Each row is a point on a landscape with many valleys, with its height.
From any point a ball rolls to the lowest of the 2 points nearest to it. It stops when none of these is lower. Distance is the straight distance between rows; heights are no part of it.
<147> height 505: [201  83 138 160 120 148 123 134  97 116 138 157 151 157  82  91  96 118
  91  90 128 146 111 119 145 113  87 102 129 128  80 104 116 141 111 137
  71 141 145 147 110 151 169 143 136 124 143  93 111  97  97  95 123]
<568> height 402: [ 55 168 103 122 162 126 131 136 161 122 140 119 135 131  89 136 126 140
  95 140 135 117 135 150 123 117 165  68 156 127 151 141 125 150 106 127
 171 164  89 187 154 103 157 133 150 111  98 153 174  57 151  94 161]
<645> height 236: [119 141 126 128 174  78 121 145  90  80 152 126 142 157 104  78 159 122
  74  74 129 148 146 142 105 131 171  60 181 154 138 154 129 135 134  87
 170 192  83 144 132 123 128 122 136 117 141 104  93 103 120 141 205]
<1029> height 309: [130 121 166 121 110 187 144 116 137 169  97 121 153 124  88 146  92 134
 131  91 107 178 130  93 154 126  67 148  74 102  80 111 113 130 150 133
 103  91 160 141  72 170 149 131 141 119 144 144 139 151 126 134 123]
<259> height 76: [187  94 148 168  63 136 119 134 115 149  86  81 132 124 123 117  98  79
 156 135 156 110 143 134 147 134 120 143 127 114 131  65 110 103 106  80
  72 112 154 140 110 160 134 157 115 163 133 144 135 173 106 136 119]
<608> height 523: [136 119 148 159 103 205 131  80 176 141 136 109 134  89 112 183  49 129
 137 149 111 107 129 112 170 106 146 176 175 111 164 142  92 106  78  79
 136 159  94  89 131  91 149 149  86 156  42 146 134 120 122  73 116]
<318> height 313: [115  88 132  79 196 115 121 187 140 128 113 123 123 121  83 103 137 130
 124  74 135 183 144 111 125 168 110 116  74 121  74 133 158 109 162 150
 150  97 199 184  43 164 116  85 167  84 194 125  98 107 183 163 108]
<542> height 142: [144 179  98 103  99 107 118 117 119 103 152 150 124 106 165  90 132 109
 140 132 131  69  76 176 123 114 119 146 163 151 169 148 110 143 148 131
 151  80  91  84 170  88 144 147 120 160 135 144 165 141  94 120  93]
<427> height 235: [113 131 129 148 119 151 137 110 144 127 148 115 115 114 115 129  96 134
  88 132 114 119 114 109 148 101 154 183 167 129 123 111 129 136  50 135
 110 146 104 139 163  69 151 161 106 148 118 124 143  89 106  71 134]
<591> height 10: [111 172  68  71 152 113 125 109 124 118 169 155 151 110 176 108 165 152
 122 148 134  84 102 151 103 112 130 119 143 144 160 133 147 150 159 169
 146 112 121 115 174 100 115 116 129 137 153 124 144 127 116 130  88]
<743> height 356: [161 108 102 136  60  86 131 126 109 162 138 128  90 155 171 133 177 109
 192 159 150  73  79 167 108 143 111 109 114 107 133 124 164 139 167 117
  86 104 173 125 165 127 143 109 126 145 119 114 121 165 137 136  86]
<822> height 366: [ 98 176  82  94 144 127 108 139 184 178 125 110 183 123  96 131 147 109
 113  89 163 171 149 140 147 105 152 126  92  92 132  86 112 110 143 186
 114  90 143 148 155 161 106 151 149 107 184 169 180 155 154 132  82]
<851> height 300: [128 114 114 113 214 158  87 144 107 108 144 125 138 113 135 103 154 142
 137 106 102 118 123 128 126 126 120 118  65 159 103 126 135 164 149 137
 141 144 136 144 142 189 103 124 155 167 161  77 101 137 103 146 126]
<880> height 547: [164 102 171 206  94 160 149 103 128 146 126 111 106 137 125 185  93 139
 116 157  92 114 116 123 153 139 157 166 170 150 132 131 136 101  92  45
 127 176 137  98 132  91 136 150 107 148  54 119  99 107 108  85 126]
<662> height 362: [141  55 130 117 178 100 112 161 119 105 124 124  80 129 124  97 140  94
 145 112 120 162 130 116 117 147 108 158 103 106  98 114 185 127 146 152
 118 110 193 160  74 146 139  96 120 117 190 112  83 104 171 127 117]
<910> height 548: [113 145 126 122 180 174 137 139 148 156 151 142 148  89 163 167 155 192
 132 159  76 133 127 116 121 139 137 155  85 137 109 168 142 160 160 154
 144 148 141  78 159 114  49  92 144 122  84 106 113 150 128 141 123]
<994> height 377: [166 119 122 109  84 122  93 116  85 130 128 162 108 138 181 107 165 150
 195 138  96 105  94 143 146 119  91  88  78 138 103 123 178 116 187 122
 102 131 151 107 129 155  88  70  92 191 191  75  64 136 120 152  96]
<361> height 200: [ 73 135 108  66 162  74 127 123 146 114 133 134 136 162 162 140 180 147
 143 116 151 184 167  82 121 150 154  72  87 106 103 153 185  77 190 186
 157 138 144 166  96 110  60 102 122  72 152 132 111 141 198 168 111]
<734> height 182: [150  91 121 165 154 125  99 105 101 101  90 100  98 167 127 114 155 110
 190 123 126 132 137 116 111 111 116  94  77 101 101 100 146 136 131 144
  99 118 156 166 123 204 148 148 143 137 152  88 125 129 138 140 123]
<276> height 481: [115 151 135 127 130 199 119 117 167 127 140 136 139  59 116 174  95  86
 116 140  96 124 122 115 150 123 113 171  98 116 121 128 108 143  92 148
  88 118 138  81 129 145 113 157 121 158 118 143 157 126 111 101 109]
<214> height 482: [109 128 153 168 134 117 152 147 160 131 117 106  77 130 168 177 133  94
 111 180  87  95 135 113 109 201 147 181 148 116 135 160 141 123 130  93
 131 129 153  87 135  85  99 119 125 162  99 145 160 135 160 128 102]
<973> height 403: [119  51 132 115 173 102 133 167 124 114 146 123  74 147 101 123 118 123
 147 132 109 158 136 128 112 123 152 127 103 102  93  95 172 131 103 141
 129 120 131 212  90 127 152 111  93 114 168 117 115  68 148  88 154]
<979> height 255: [120 134 175  57  86 213 129 127 109 121 134 143 180  67  90 149  76 167
 125  83  86 177 130  85 178 131  65 170  82 128  87 127 102 135 141 121
 128  92 116 117  66 129 128 103 123  94 172 150 108 140 104 136 146]
<231> height 198: [159 157 156  92 103 180 107  77 103  92 137 127 175  75 137 144  93 121
 138  83 104 161 122 109 173 122  68 176 106 135 120 159  91 130 160  99
 139 104 109 103  79 157 107 100 106 152 181 147 127 125 111 110 130]
<901> height 539: [189 148  97 137 128  67 118 110 109  87 137  99  88 137 141 124 167 151
 140 111 176 136 114 108  90 145 125 168 172 149 167 165 116 140 173 116
 176 148 100 109 167 108 106 110  81 108 108 138 127 173 157 153 124]
<249> height 199: [160 120 146 146 146 132 142 153 109 122 107 145 132 107 105 101 133 135
 103  88 159 152 126 112 106 126  89 115 126 126 121 106  92 114 102 153
 117 159 128  91 123 135 127 163 125  67 109 120 119 164 104 159 129]
<392> height 352: [135 118 145 105 103 153 116 127 116 133  93 164 149 141 114 120 133 129
 147 120 117 177 127  93 156 142  63 115  50 115  86 129 148  87 174 144
  98  82 179 136  42 175  99 110 140 121 193 134 123 141 131 158 102]
<715> height 396: [129  96 173 147 111  98 124 129 125 111  79 147 104 163 139 119 143 104
 131 147 102 153 131 106 117 179  90 144 103 110  82 121 131 105 147 111
 113  69 206 116  66 159 113 126 138 127 197 161 135 140 154 154 131]
<300> height 451: [ 50 186 129 138 133 157 130 119 159 131 117 111  95 156 104 151  74 196
 103 158 106 100 132 142 149 117 165 127 166 150 175 149  85 156  74 134
 178 145  82 163 136 111 159 155 172 118  71 181 191  86 101  97 149]
<892> height 512: [124 152  94 113 117  51 138 127  88  96 153 140 102 150 170 119 172 149
 128 120 152 118 122 140  81 124 145 102 178 166 171 178 144 141 171 127
 180 159  85 120 198  70 118 103 106  97 109 110 103 138 145 123 155]
<944> height 534: [137 108 123 171 120 127 125 110 136 132 142  91  50 139 124 129  41 148
 147 165 134  35  95 174 126 102 141 141 194 146 194 103 126 141  74  92
 150 143 131 158 150  91 205 166 119 183  77 131 158  79 107  93  97]
<394> height 249: [ 99 147 151 106  83 127 133 150 129  99  72 136 163 103 165 141 129 116
 147 128 136 162 165 132 132 158 115 104  68  96 140 135  91  73 133 129
 114 105 118  91  70 151 110 117 148 107 155 161 132 161 155 178 129]
<341> height 585: [171 111  43 145  47  80 149 134 130 135 149  87 122 147 152 141 143 101
 131 138 207  47 117 189 113  93 161 112 183 139 195  57 158 124 142  73
 115 142 128 115 170  97 145 125 116 163  78 112 124 161 164 133  87]
<140> height 395: [168  98 144 118  99 125 123 111 128 174 127 171  99 140 161 141 187 153
 213 150 112  95  76 155 131 150  84 121  71 109  92 133 164 109 185 131
 109 103 194 138 117 137 108  90 123 172 146 110 109 158 137 152  98]
<238> height 345: [154 133 111 130 126 162 120 143 135 184 110  65 142 137 107 125 138 169
 171 113 144 141 158 148 121 105 128 192  85  96 145 113 110 134 139 118
 140 102 138 167 109 161 110 117 152 128 141 144 144 180 124 154 108]
<477> height 573: [152  61 153 176 123 112 138 106 140 132 145 110  50 118 137 166  93 134
 140 143 120 108  95 128 135 171 141 156 208 142 155 168 149  91 103  47
 130 189 129 105 133  46 156 125  81 134  60  85  80  98 137  90 119]
<567> height 246: [ 89 116 107 105 107 151 127 115 153 168 113 162 129 142 138 143 149 137
 185 168 140 111 125 127 147  87 121  81  54 102 128 114 123 118 112 189
 127 103 128 147 127 135 151 133 117 100 117 128 162 139 103 136 130]
<1082> height 400: [ 66 123 194 128 118 143 156 126 132 105 119 165 139 145 150 171 111 137
 128 159  88 158 149 124 127 135 138  69 114 132  99 175 134 129 123 143
 148 170 108 124  94 129 129 108 125  58  89 112  95  86 125 123 210]
<785> height 443: [ 89 124 156  93 112 130 134 135 123  83 150 168 169 121 181 141 153 110
 117 150 103 138 179 151 138 150 151  45 138 137 140 163 128 105 122 101
 151 182  70 142 126 111 126  87 121 110 147 139  78  81 119 129 211]
<891> height 349: [121  89 165  86 123 144 145 131 125  85 165 171 136  70 137 134 113 126
 100 139 123 124 131 162 153 119 120  87 174 155 154 143 130 117  72  88
 133 192  88 105 155  64 137 106  94  94  99  96  62  69 102  82 178]
<1147> height 538: [198  89 135 177 106 108 142 123  92 155 127 134 103 171  99 100 125 139
 125 136 135 112  94 152 107 117 113  99 142 132 115 107 144 126 134  98
 100 116 151 142 143 124 160 131 137 150 102  92 114  99 128 111 132]
<435> height 299: [137  99 164 165 148  86 182 159 109 169 124 165  99 163 109 115 155 176
  97 127 120 166 129 106  99 152 143  95 143 141 107 165 129 128 129 163
 129 175 145 139 127  90 132 129 159  81  97 115 106 135 117 150 186]
<311> height 305: [156 150  92 137 101 116 135 131 133 150 126 116 139 142 149 130 149  89
 131 143 157 111 111 165 125 127 109 108 126 113 139 104 156 142 165 125
  99  99 147 119 153 151 120 140 141 164 121 135 180 138 145 131  89]
<78> height 295: [138 118 153 119 104 185 156 128 139 140 186 167 171  92 125 164 117 130
  91 133 114 122 126 144 153  99 120 132 163 155 109 119 125 113  48 128
  81 173 102 103 161  72 126 139  98 159 115 100  82 105  98  78 160]
<1051> height 401: [121 101 149 145 116 181 147 167 138 153 157 150 169 169 126 138 143 168
 107 159 128 113 179 162 145  89 166  30 127 132 145 122 112 123  51 126
 145 184 118 173 148 124 156 129 146 106  96 105  97  92 114 130 187]
<790> height 561: [183 104  84 162 110  80 129  93 106 117 135 106  69 132 155 118 118 118
 180 133 151  85 103 130 108 139 115 168 181 131 160 149 130 131 136  94
 146 145 116 113 161  82 150 115  82 144  75 104 125 168 144 129 123]
<524> height 176: [120 102 161 145  79 166 127 158 147 112  79 148 156 126 132 128 136  92
 160 135 141 132 149 143 150 132 109  98  74 104 129  96 120 106 112  93
  95  98 163 100  87 175 144 152 153 122 148 138 142 162 111 155 127]
<481> height 277: [104 143 144 129 177 131 141 123  98  87  94 128 135 114 105 123 117 161
 115  84 109 169 117  85  85 163  87 149  92 149  95 133 112 154 144 148
 134 139 146  95  89 159 117 126 179  77 119 133 121 151 106 182 140]
<972> height 245: [160 106 105 145 166 121  92 148  95 128 114  85 136 161 121  54 177 113
 167  87 129 116 157 156 103  92 154  94  94 146 114  79 129 162 146  94
  99 116 175 177 134 218 126 135 184 162 168  92  97 139 139 156 127]
<701> height 572: [148 113 155 162 136 109 162 167 111 146 127 134 132 174 103 119 118 102
 110 115 133 130 126 156 116 119 152  69 162 129 104 132 148 133 145  81
 106 141 135 139 108 147 163 139 177 147  94 132 149  68 157 118 138]
<390> height 499: [136  89 125 189 129  45 149 164 149 154 107  62  86 185 141 135 159 105
  94 145 160 161 174 107 100 158 185 182 170 134 130 119 131 116 108 100
 141 147 141 137 152 109 115 133 124 137 125 145 108 160 163 118 153]
<1113> height 532: [ 98 156 116 120 190 178 137 121 168 119 165 106 134 112 134 163 109 147
 111 157  86 125 159 121 127 124 145 150 119 121 121 172 122 185 108 128
 161 171 102 124 163 125  89 100 133 136  73 124 141 128 162 102 150]
<653> height 378: [183 176 115 122  68 141 121 123 133 186  82  74 165 118 141 121 128 175
 174 121 172 110 128 151 153 144 118 181  98 104 161 116 121 114 177 120
 129 108 127 128 143 139  86  96 102 151 139 174 143 206 118 178 114]
<956> height 581: [167  78  71 142  72 113 132 131 148 165 152  93  79 125 115 149 121 103
 141 126 182  76 101 146 128 108 141 148 164 128 176  96 155 102  96 103
 116 167 131 136 171  88 139 102  50 136  84  99  93 176 163 111  95]
<150> height 338: [146 127 114  83 156 189  80 118 107  99 157 131 141  78 160 124 145 145
 163 116 107 113 112 145 149 115  91 110  64 153 128 140 179 131 183 121
 130 129 145 122 121 183  88  74 111 202 178  66  63 130 146 141 114]
<146> height 637: [ 91 179 145 112 148 180 111 139 116 132 123 132 188 119  99 136 101 115
  84  87 104 164 133 114 146 114 131 113 113 128 116 139  86 155 132 114
 121  89 119 128 105 189 162 162 203 133 133 145 171  88  93 116 131]
<277> height 361: [ 84 145 104 104 134 147 130 156 127 148 192 165 189 134 101  94 150 132
 117 122 151 118 150 176 128  64 184  11 138 146 138 130 121 154  71 173
 140 167  82 178 168 128 139 134 146 125 114 102  99  62 123 116 174]
<937> height 122: [174 154 132  96  89 154  85 128 112 108 142 130 178  95 107 122 109  91
 119  96 134 132 139 120 150 124 107 167 127 123 150 107 119 142 152 109
  94  95 100 102 125 186 115 135 134 175 203 134 140 141 106 116  92]
<382> height 275: [122 149  97 108 153  77 123 116 158 130 109 101 112 130 119 135 169 113
 130 121 163 181 129  85 130 146 109 161  94 119 119 127 149  97 152 206
 115  77 162 131 113 150  72 121 112 118 170 157 155 183 180 166  81]
<475> height 657: [116 178 126  71 171 159  69 115  94 105 140 158 169 108  77 120 115 118
  78  78  83 168 126  89 177 138  85 139 118 145  85 130  83 165 167 151
 132  74 114 165  99 165 145 175 163 124 181 135 146  57  88 126 113]
<657> height 404: [125 129 182 101 136 140 156 114 122 106 145 166 115  51 143 143  61 118
  99 144 111 119  74 158 155 144 105 128 189 162 145 155 117 126  95 128
 134 149 115  68 138  59 153 116  90  86  64 113 106  83 122  64 139]
<980> height 177: [ 84 148 121 101 187 128 106  98 122 123 100  98 140 135  96 116 146 115
 113  99 102 191 146  69 133 140 104 170  74 117  93 129 103 120 164 173
 133  59 177 161  67 166 120 150 172  84 171 145 155 139 127 166  96]
<113> height 441: [132 129 167 155 127  93 149 120 114  74 102 117  96 128 157 117 137 114
 140 133  94 125 123 115  95 196 119 162 134 131 122 165 140 140 150  81
 131 110 146 104 102 147 122 118 152 152 148 152 145 138 137 144 122]
<976> height 563: [174 141 147 144 113 178 145 133 120 185 167 155 157  82 131 131 156 200
 120 149 112 120  99 147 155 119 100 139  96 135 117 171 148 147 155 148
 106 150 143  85 184 131  71  81 118 133  91  78  81 157 126 120 131]
<647> height 172: [196 156 127 169  35 116 114 147 120 151 110  69 177 115 141 132 101  53
 130 135 175  87 141 149 154 114 138 176 151 110 156  45 100 123 157  64
  72  79 130 135 127 177 112 157 143 200 163 163 174 145 125 126  87]
<351> height 583: [181 123 170 145 145 166 125 109  57 138 146 166 164  81 127 103 115 187
 132 126 102 121 100 144 130  93 110 110 129 153 119 143 122 161 127 121
 131 145 113  93 155 129 114  82 131 131  99  68  80 123  94 126 160]
<456> height 595: [119  62  95 182 148 112 115  94 161 104 155  86  43 154 130 169  78 122
 120 161 133  80 123 129 118 136 143 134 197 148 169 147 171 133  85  88
 157 193 116 127 160  88 177 139  74 138  38  94 109 102 146  64  97]
<228> height 439: [121  74 121 118 114 100 151 154 157 129 127 127  78 141 123 148 124  94
 130 152 136 148 131 120 112 145 151 177 133 104 123 110 176  95  84 120
 115 135 135 153 126  82 165 113  64 137 147 146 112  99 166 102 133]
<314> height 609: [100 172 158 168 141 152 164 154 134 116 106 108 163 150  92 142  84 111
  97 119  90 142 128 131 126 140 140  87 151 145 124 128 105 146 123  64
 138 126 122 114 104 191 147 144 205 146 113 174 164  61 149 128 159]
<745> height 244: [154 186 132 125  80 135 113  59  94 124 128 127 122  95 158 122  99  97
 135 129 116  89  63 153 148 125 124 212 186 129 144 138  82 129 137  97
 137  81  64  56 161  83 112 136  85 182 121 175 152 127  81  84 115]
<933> height 316: [ 68 179 154  86 142  90 125 144 114  74  98 169 158 110 172 132 135 139
 156 140 142 152 145  94 129 157 112  91 113 133 138 156 121 100 152 172
 147 129 110 102  84 111 102 117 130  62 146 150 116 147 109 161 147]
<1000> height 432: [148 164 164 112  83 152 146  88 137 158 102 147 156  92 107 148  94 124
 106 110 130 156 117  91 161 111  88 181 134 106 122 117  81 110 116 168
 118 113 101  82 110 104 123 133  88  91 103 152 164 213 113 142 127]
<461> height 185: [ 89 152 165 109 101 144 158 127 136 140 103 198 141 106 136 143 153 149
 150 153 119 108 114 126 113 127 111  99  81 126 114 133 113  96 125 181
 106  93 138  72  99 129 121 159 153  93 137 155 157 136  71 153 125]
<119> height 97: [110 142  94 143 173 123 103  81 122 102  95 106 120 130 113 123 134  88
 120 115  99 170 148  85 115 130 105 148 103 113 111 122 114 143 131 172
 114 113 127 153 109 163 134 162 142 122 149 122 158 142 138 123 129]
<421> height 335: [ 92 145 134 114 191 105 139 182 140 110 141 144 153 130  80  83 119 118
  48  96 149 150 128 147 110 146 157 105 175 158 147 138 119 132 123 120
 173 159  80 165 143 115 148 139 153 120 130 134 144  63 140 146 154]
<1134> height 479: [118 127 105  79  91 104 135 115 109 128 169 155 159 156 192 132 164 151
 157 155 138 109 161 152 102 121 155  62 156 137 141 169 156 118 148 124
 142 178  85 133 175 101 126  71  95 131 115 110  67 130 136 127 176]
<756> height 322: [ 92 171  90 106 173  64 111 152 184 128  93 118 143 151 117 120 164  91
  90 110 160 174 120 115  96 155 172 143 116 108 129 111 132 109 178 166
 117  80 160 136 145 130  87 132 162 123 162 161 201 145 160 165  62]
<1116> height 354: [128  89 175 122 116 108 142 166 102 138 138 187 115 169 142 132 176 170
 147 138 120 165 152 111 126 152 145  98 103 130  80 171 158 117 148 133
 146 157 119 131  94 103 132  93 122  89 135 107  76 113 135 140 191]
<185> height 529: [144  93 126 200  94  65 135 139 123 121 106  73  82 194 137 109 142 103
 108 125 165  95 158 141  96 147 188 157 199 163 188  93 145 117 105  72
 128 140 144 118 151 116 144 175 144 149 105 139 124 155 136 151 117]
<242> height 470: [127  96  94 127 125  57 154 170 153 130 135 118  98 154 132 126 169 105
  93 135 157 155 161 111 104 156 179 162 165 105 137 127 172 112 134 119
 162 160 114 165 150  96 113  88  84 132 174 138  91 109 188 109 151]
<830> height 283: [105 151  73  99 112 175 118 112 154 169 150 125 153 163 126 163 148 143
 181 154 143 110 155 153 138  70 150  90  92  96 109 113 154 147 123 179
 131 134  99 175 156 168 121  92  91 144 157 128 133 126 144  96 150]
<862> height 357: [110 146 155 109 119 142 117  63 135  79 137 155 102  62 172 159  49 128
 162 164 121  97  76 136 174 108  93 109 155 120 165 180 100 140 120 128
 148 135 102  78 153  63 144 100  59  77  65 125 115 119 145  56 131]
<165> height 243: [132 152 106 131  89 138 117 126 170 156 113  93 144 107 126 138 120  59
 126 119 162 110 137 131 156 109 130 182 126  92 162  74  90 131 144 130
 100  59 157 117 142 167 127 178 142 162 147 164 211 162 120 131  76]
<508> height 112: [162 100 144 195 147  75 125 133  81  99 122 125  97 183 107  92 170 131
  85  98 146 158 145 108  79 128 149 142 190 160 114 146 126 140 133  96
 143 164  93 139 122 117 141 133 123 122 146 112  92 134 123 141 174]
<1022> height 608: [145 137 157 147 140 133 151 117  90 141 151 176 136 117 124 108 120 149
 116 127 118 117  81 157 128 128 108 124 185 167 120 163 120 157 140 129
 131 135 110  78 162  87 147 130 143 127  70  91 110  93 117 100 136]
<820> height 123: [104 138  59  84 171  95 130 135 152 117 158 127 116 148 169 122 175 131
 135 138 141 119 155 125 110 140 143  93 119 123 121 146 181 129 150 187
 142 139 131 156 148 114  82  84 120 117 168 119 114 135 164 141 136]
<516> height 469: [134 118 148 131 130 144 126 160 105 145 124 178 134 151  97  94 135 134
 142 144  86 146 118 126 115 100 112 100 111 112  85 117 121 123 117 166
 100 109 134 155  95 153 182 132 148 108 163 123 129  96 104 117 144]
<107> height 336: [107 138 135 141 208 109 111 134  85  85 103 135 116 102 130  77 157 155
 124 120  97 116 123 104  70 151 113 103 111 157 119 154 129 172 150 142
 136 157 126 116 115 160 130 134 163 132 127  99 112 123  95 161 130]
<145> height 501: [123 114 143 170  92 192 153 102 173 145 113  90 130  87 114 163  76  69
 121 130 113 106 137 119 161 107 127 165 130  94 151  86  89 115  56 106
  98 115 141 101 119 125 147 191 116 151  89 148 164 153 109 107 123]
<654> height 415: [ 78 127 100  84 202  84 120 187 118 148 126 161 151 143  88  74 159 140
 114 104 146 154 160 153 114 148 186  62  93 122  92 129 125 121 147 156
 141 127 119 164  94 130 117 128 172  82 175 126 132 115 131 183 118]
<710> height 493: [ 98 135 139 154 112 160 147 101 158 163 129 119  90 137 115 138  68 189
 126 174 118  60 119 171 135  93 150 124 156 140 181  99  97 132  47 131
 158 108 135 152 138  92 177 185 153 148  60 143 194 118  76 114 116]
<815> height 369: [ 92 148 123  97 151  63 116 137 107 122  83 148 137 152 125  92 151 164
 159 107 148 158 155  92  95 141 140  76  91 120 106 122 127  98 145 169
 152 127 128 134  84 138 126 140 157  62 160 138 122 153 108 195 141]
<1142> height 234: [ 78 146  90  79 193 100  84  85 162 116  85  90 124 124 139 131 139 146
 132  92 150 176 156  68 129 142 110 153  62 116 111 137 112  97 171 214
 154  67 170 153 102 130  57 145 160  75 168 163 163 184 165 192  72]
<22> height 560: [145 130  93 175  75  68 143 131 145 124 125  85  85 133 158 126 110  64
 120 162 176  59 131 149 115 128 158 146 202 139 199  88 124 108 121  87
 130 124 129 116 162 121 143 139 105 150 103 170 167 141 140 129  91]
<212> height 510: [ 83 137 100 140 158 141 139 155 189 134 140  96 127 142 167 179 126 109
 106 195  82  92 156 100 117 144 169 161 167 128 145 146 148 153 106 115
 142 155 116 125 171  91 106 137 120 171  95 143 160 110 160  91 118]
<1008> height 570: [106  63 105 138 125 123 136 133 157 118 181 125  48 126 110 145  68 140
 102 167 112  56 113 161 126 102 118 114 171 148 168 118 147 133  59 134
 161 165 120 172 146  70 202 145 100 132  57 106 140  60 136  62  89]
<206> height 433: [108  96 153 134 130 179 144 147 141 118 148 164 141 176 111 129 126 119
 134 160 109 140 175 152 130  98 144  72 112 117 102 114 141 123  75 119
 110 133 115 175 111 156 177 129 134 151 129 116 103  59 107 108 190]
<23> height 143: [145 120 135 174 117 135 118  94 102 119 141 108 110 139 128 125 125 122
  87 137 123  97  94 140 117  98 146 180 191 169 130 114 116 154  92 103
 108 115  90 113 149 116 154 184 138 184 125 122 159 106  45 100 127]
<872> height 318: [ 75 181  86  89 155 159 111 118 146 140 167 145 179 136 136 112 162 169
 145 145 132 140 155 132 147  81 152  41  79 120 118 152 126 152 111 171
 162 153  89 170 165 113 119 112 106  92 127 119 115 121 131 130 171]
<801> height 459: [ 70 152 152 100 130 180 154 112 182 124 119 147 126  56 103 185  72 110
  94 121  85 146 101  79 168 124 109 200  99 107 129 121  92 122 116 167
 124  96 141  77 112 119 115 154 121  73 102 174 179 171 126 145 113]
<288> height 259: [132 119 107  92 157  73 124 146 152 148 109 118 121 157 121 107 173 136
 162  68 170 204 156 111 132 145 122  71  77 104  90 146 182  93 170 173
 149 135 183 183  75 153  97  88 132  76 190 139  97 146 211 158 141]
<845> height 301: [174 113 120 149 151 131 122 175 105 157 119  58 151 167 113  75 141 165
 144 127 147 129 170 147 106 117 157 170 121 112 136  78 117 173 151  84
 116 110 147 191 129 196 134 145 187 177 148 148 121 158 128 162 119]
<447> height 406: [169 167 115 125  64 154 120  93 130 176  75  96 149 110 101 141 101 131
 138  92 163 155 116  94 161 150 100 229 117  95 125 119  91 108 146 119
 140 101 104 101 113 153  95 128  78 136 135 170 155 215 126 145 113]
<1071> height 224: [136  93 153 180 176  63 144 161  67 104 134 157 119 177  78  86 163 153
  64  90 137 171 126  90  88 155 125 116 125 147  64 131 111 141 110 154
 118 139 147 128 111 133 113 147 168  92 132 101 106 124 107 152 164]
<173> height 103: [122 143 122  97 134 117 123 129 117 132 123 180 134 101 146 107 162 143
 141 119 147 102  88 108 103 123  92 116  92 128 135 110 117 121 108 204
  96 123 161  89 146 115 122 155 130  92 140 104 144 191  80 167  88]
<312> height 306: [148 166 129 108 101 162  98  61 127 107 161 137 146  64 142 162  55 102
 160 135 132  77  85 161 174  99 114 156 203 134 160 151  88 116 111  99
 124 100  58  48 166  87 141 123  78 138 103 125 129 110 132  63 121]
<644> height 12: [173 141 134 149 107 141 104 110 112 112 112  82 140 122 148 123 120  87
 101 122 125 119 100 117 112 141 133 207 143 141 115 103 124 161 143  77
  94 103 116 100 139 165 131 147 133 184 150 127 141 122  93 117 104]

For each start below, name the point where the ball stops.
<790> | <508>
<1008> | <508>
<351> | <644>
<1147> | <173>
<477> | <119>
<22> | <591>
